Points on a hilly landscape, in no order, each with its height.
From any point a climber steps to the highest of the 4 points nearest to it. It stops when none of these is higher. Distance is the straight distance between rows; heights are no part of it.
J_2 (h 437): [-15  16   5  -2   7  -2  22 -12  18   2  -8   3 -11]
J_370 (h 500): [-22   9  -8  10   9 -14  16 -18  20   6 -14   3 -15]
J_810 (h 285): [ 23  14  23 -31 -12  32  12  25  23  -4  -3  -2  23]
J_363 (h 178): [ 34  13 -13 -13 -13  13 -21  46  34 -12  -4  -5  44]
J_135 (h 377): [  2  19  35 -32  -7  26  19  -5   9  -7   2  -2 -10]
J_426 (h 188): [-22 -25   8  25  16 -11   2 -28 -65   2  13  -5 -29]
J_193 (h 634): [-32   5 -19  27  16 -25  15 -22  12   9 -16  -3 -19]
J_634 (h 286): [ 40  17  26 -38 -15  46  -2  40  17 -19   0 -16  41]
J_627 (h 255): [-24 -43  -7  40  22 -17  10 -30 -70   9   7   5 -28]
J_360 (h 490): [-21   3  18   3   7  -1   9 -29 -37 -10  13 -13 -33]
J_488 (h 368): [-44 -26 -32  49  26 -36  10 -32 -28   8 -18  -9 -24]
J_823 (h 590): [ 26  17  33 -43 -14  43  10  26  19 -11   1  -8  21]
J_113 (h 310): [ 29  15  23 -34 -15  37   9  33  22 -11  -4  -5  27]
J_626 (h 367): [-37  -7 -13  29  20 -19  12 -31 -20   0 -11  -9 -26]
J_653 (h 408): [ 17   3 -11  -5  -9   0  -2  27  42   9 -13  15  23]
J_807 (h 236): [  4   2 -16   7  -3 -11   7  14  47  16 -14  17  10]
J_378 (h 292): [-18   6 -26  18   5 -26   8  -6  41  19 -19  17  -4]
J_31 (h 12): [ 41  16  -2 -22 -18  21 -17  46  30 -16   2  -9  47]
J_613 (h 522): [ 23  -5 -32  -3 -13 -11 -21  31  44   5 -11  20  29]
J_76 (h 294): [-20   8  21  -5   5   3  12 -28 -25 -10   8 -12 -29]
J_979 (h 115): [-14 -19  25  14  12  -1  -3 -26 -71   3  24  -7 -34]
J_786 (h 214): [ 35  10 -27 -13 -17  -2 -31  42  37 -14  -2  -1  48]
J_644 (h 451): [-25   9   0   6   7  -9  19 -23   2  -3  -9  -5 -23]
J_533 (h 530): [  9 -12 -43   7 -11 -29 -18  19  55  18 -16  29  22]
J_73 (h 116): [  8 -32  40  27  13  11 -11 -22 -87  30  42   6 -33]
J_743 (h 449): [ 29   5 -16 -11 -14   3 -15  38  37  -1  -5   7  37]
J_131 (h 138): [ 25 -17 -66  -9 -26 -30 -52  23  40 -11  -8  17  42]
J_865 (h 456): [ 14  20  40 -40 -10  36  22   5  10  -9   5  -3   0]
J_234 (h 379): [-19  14  17 -10   2   3  21 -20  -3  -7   0  -5 -20]
J_246 (h 66): [-15   1  39  -4   2   8  -8 -29 -59  -7  31 -15 -37]
J_151 (h 223): [-11 -40   8  34  19  -8   4 -29 -79  14  21   6 -33]
J_280 (h 497): [-40  -3 -24  36  25 -31  11 -29  -2   6 -19  -4 -24]
J_43 (h 237): [-30  -3   0  14  17 -11  13 -32 -29  -5  -2 -11 -29]
J_547 (h 104): [ 27 -13 -74 -15 -24 -28 -58  21  37 -21  -7   9  47]
J_299 (h 261): [ -2  10  -6   0   0  -2  15   6  38  10 -14  13   3]
J_801 (h 604): [ 19   9  -5 -11  -8  11   4  28  37   2 -14   8  27]
J_278 (h 153): [  2  -1 -25   8  -5 -15   1  12  49  17 -16  21  10]
J_571 (h 260): [ 36   3 -41 -11 -19  -9 -41  35  35 -11   0   7  45]
J_369 (h 293): [-35 -38 -19  46  26 -24  13 -32 -57   8  -7  -1 -25]
J_415 (h 382): [ 12  11  11 -16  -7  17  13  20  31   2  -8   5  14]
J_855 (h 141): [ 42  17  11 -28 -15  35 -14  46  22 -18   2 -14  49]
J_132 (h 189): [ -4 -25  38  16  10   4 -13 -24 -79  14  40  -3 -34]
J_899 (h 513): [ -5  -7  45   5   3   7 -15 -24 -74   7  40 -13 -38]
J_294 (h 452): [-38  -2 -36  38  18 -38   3 -25  22  18 -22   6 -19]
J_804 (h 185): [-12  18  38 -21  -4  13   9 -24 -24  -9  15 -14 -29]
J_255 (h 171): [ 29  13   5 -22 -11  21  -3  39  30  -5  -4  -1  38]
J_932 (h 80): [-17  -3  32   1   5   2   0 -29 -56  -7  24 -13 -35]
J_518 (h 387): [ -5  17  23 -21  -1  15  22 -10   8  -6  -2  -4  -9]

Call two points neighbours if one is among the 4 nearest of the other. Go from one point of each pair to the other, from neighbour to neighbour, staying as high as possible. Name the lowest point that can't be avoided.
J_801 and J_899 | J_132
J_360 and J_801 | J_810
J_823 and J_193 | J_518
J_360 and J_193 | J_76
J_533 and J_801 | J_743

Write out the way that a climber takes from each point below.
J_135 | J_865 > J_823
J_547 | J_613 > J_533
J_378 | J_370 > J_193
J_807 | J_653 > J_801
J_571 | J_613 > J_533
J_2 | J_370 > J_193
J_786 | J_743 > J_801
J_363 | J_743 > J_801
